A landscape with many valleys, sampled at points; each row gives a point and its height.
A ball rolls from a point to the lowest of its 6 nearest points, and stops where none of them is lower. Distance is the straight distance between rows; heights are no part of it.
j735: 0.722, 2.770, 1.842, 1.599, 1.605, -1.757, -5.144, 5.311  height 67
j228: 3.648, -0.312, 0.808, 0.708, 1.900, -0.089, -3.427, 1.399  height 753
j326: -2.849, 1.796, 2.310, -2.062, -0.877, -1.566, 3.372, -3.169  height 521
j700: 2.141, -0.745, 0.947, 0.947, -0.087, 0.565, -4.352, 3.937  height 382
j647: -1.176, -0.217, -3.624, 2.033, 1.786, 1.596, 1.348, -3.087  height 503
j390: 1.539, 0.495, 1.290, 1.380, 0.826, 0.076, -4.788, 4.422  height 226
j148: 2.471, -1.889, 0.891, 0.303, -0.961, 0.681, -3.472, 2.745  height 667
j648: -0.590, -0.300, 3.182, -3.108, -1.934, -2.048, 1.746, -2.193  height 672
j913: 3.023, 0.559, 1.623, 1.372, 1.621, -0.556, -4.219, 3.393  height 348
j845: 2.480, -2.040, 0.022, 0.253, 0.088, 0.638, -1.923, -1.327  height 560
j632: -2.822, 5.220, 0.196, -0.911, 0.509, -0.402, 5.778, 0.374  height 559
j902: -1.418, -2.343, 1.173, -0.931, -4.048, -0.819, -1.520, 5.986  height 385
j16: -0.586, -0.660, -2.118, 0.392, -0.410, 1.157, 1.604, -3.546  height 134
j591: -3.142, 3.611, 2.123, -1.722, 0.247, -1.428, 4.042, -2.220  height 411
j456: 0.281, -2.798, 1.603, -1.938, -3.835, -0.274, -1.550, 4.527  height 196
j224: -1.628, 0.839, 0.205, -1.312, -1.592, -0.612, 3.260, -3.428  height 305
j468: 0.224, -1.211, -1.894, 1.077, 1.281, 1.208, 0.458, -3.535  height 316
j502: 3.018, -0.527, -0.530, 0.940, 4.147, -0.392, -2.048, -2.029  height 154
j164: 0.702, -1.779, -1.160, 0.431, 0.030, 0.753, -0.477, -3.228  height 327
j629: -3.001, 5.867, 2.131, -0.341, 2.369, -0.446, 4.458, 0.806  height 499
j660: 1.266, -2.509, 2.362, -3.396, -3.240, -1.095, -0.144, 1.841  height 700
j407: 0.145, -1.243, 1.136, -2.301, -2.051, -0.828, 1.516, -2.354  height 518
j706: 0.125, -0.282, -2.828, 2.270, 3.430, 0.873, 0.243, -3.175  height 475
j75: 0.609, -2.350, 2.006, -2.820, -3.757, -1.091, -0.619, 3.715  height 550
j991: 0.277, -1.809, 2.991, -3.554, -2.429, -1.682, 0.711, -0.383  height 659
j165: -0.525, 1.633, 1.077, 2.401, 1.019, -0.850, -5.097, 5.694  height 151
j145: -0.255, -0.711, 0.758, 1.429, -0.853, 0.194, -4.264, 5.466  height 286
j854: 3.194, 1.615, 1.423, 1.095, 2.411, -1.755, -4.054, 3.138  height 265
j552: -2.850, 2.014, 1.370, -1.613, -0.799, -1.072, 3.567, -2.972  height 406
j406: 2.631, -2.053, 0.578, 0.818, -0.166, 0.945, -3.032, 1.135  height 838
j461: 2.380, -1.148, -0.188, 0.494, 2.445, 0.307, -2.171, -1.973  height 404
j868: -2.533, 1.420, -4.513, 1.667, 0.801, 1.770, 3.700, -1.210  height 562
j979: -2.647, 2.250, -0.212, -0.872, -0.955, -0.190, 4.393, -2.755  height 282
j825: -1.109, 0.059, 0.608, -1.488, -2.063, -0.593, 2.619, -3.291  height 371
j968: -1.474, 0.407, -3.747, 2.313, 3.404, 1.467, 1.118, -2.420  height 653
j47: 1.032, -0.488, -1.846, 1.631, 3.761, 0.348, -0.766, -3.286  height 386
j364: 1.073, -2.217, 1.230, -0.025, -2.288, 0.717, -2.976, 3.812  height 516
j573: 1.338, -2.142, 1.658, -2.394, -3.223, -0.635, -0.166, 0.229  height 711
j473: -2.559, 3.424, -2.263, -0.100, -0.763, 0.584, 5.623, -0.138  height 493
j487: -1.867, 0.930, -4.673, 2.607, 4.077, 1.638, 1.846, -1.809  height 763
j988: -1.732, 0.486, -1.092, -0.326, -0.898, 0.325, 3.492, -3.048  height 110
j637: -2.452, 2.470, -1.714, -0.069, -0.618, 0.380, 4.845, -2.164  height 321
j976: -1.063, -2.373, 1.064, 0.031, -3.525, 0.014, -2.720, 5.691  height 362
j866: -0.560, -0.879, -2.908, 1.557, 1.309, 1.467, 1.221, -3.800  height 360
j286: 1.563, -2.067, -0.418, -0.118, -0.536, 0.806, -0.361, -2.368  height 391
j155: -1.803, 1.341, -4.855, 2.468, 2.315, 2.473, 2.810, -0.707  height 664
j387: 3.461, 0.269, 0.572, 0.549, 3.734, -0.930, -2.837, -0.463  height 561
j180: 1.295, -2.385, 1.405, -1.362, -3.209, 0.130, -1.643, 2.455  height 640

Where does a ball stop that starts at each point below?
j406 => j735
j706 => j988
j286 => j988
j145 => j735
j991 => j988
j155 => j988
j148 => j735
j228 => j735
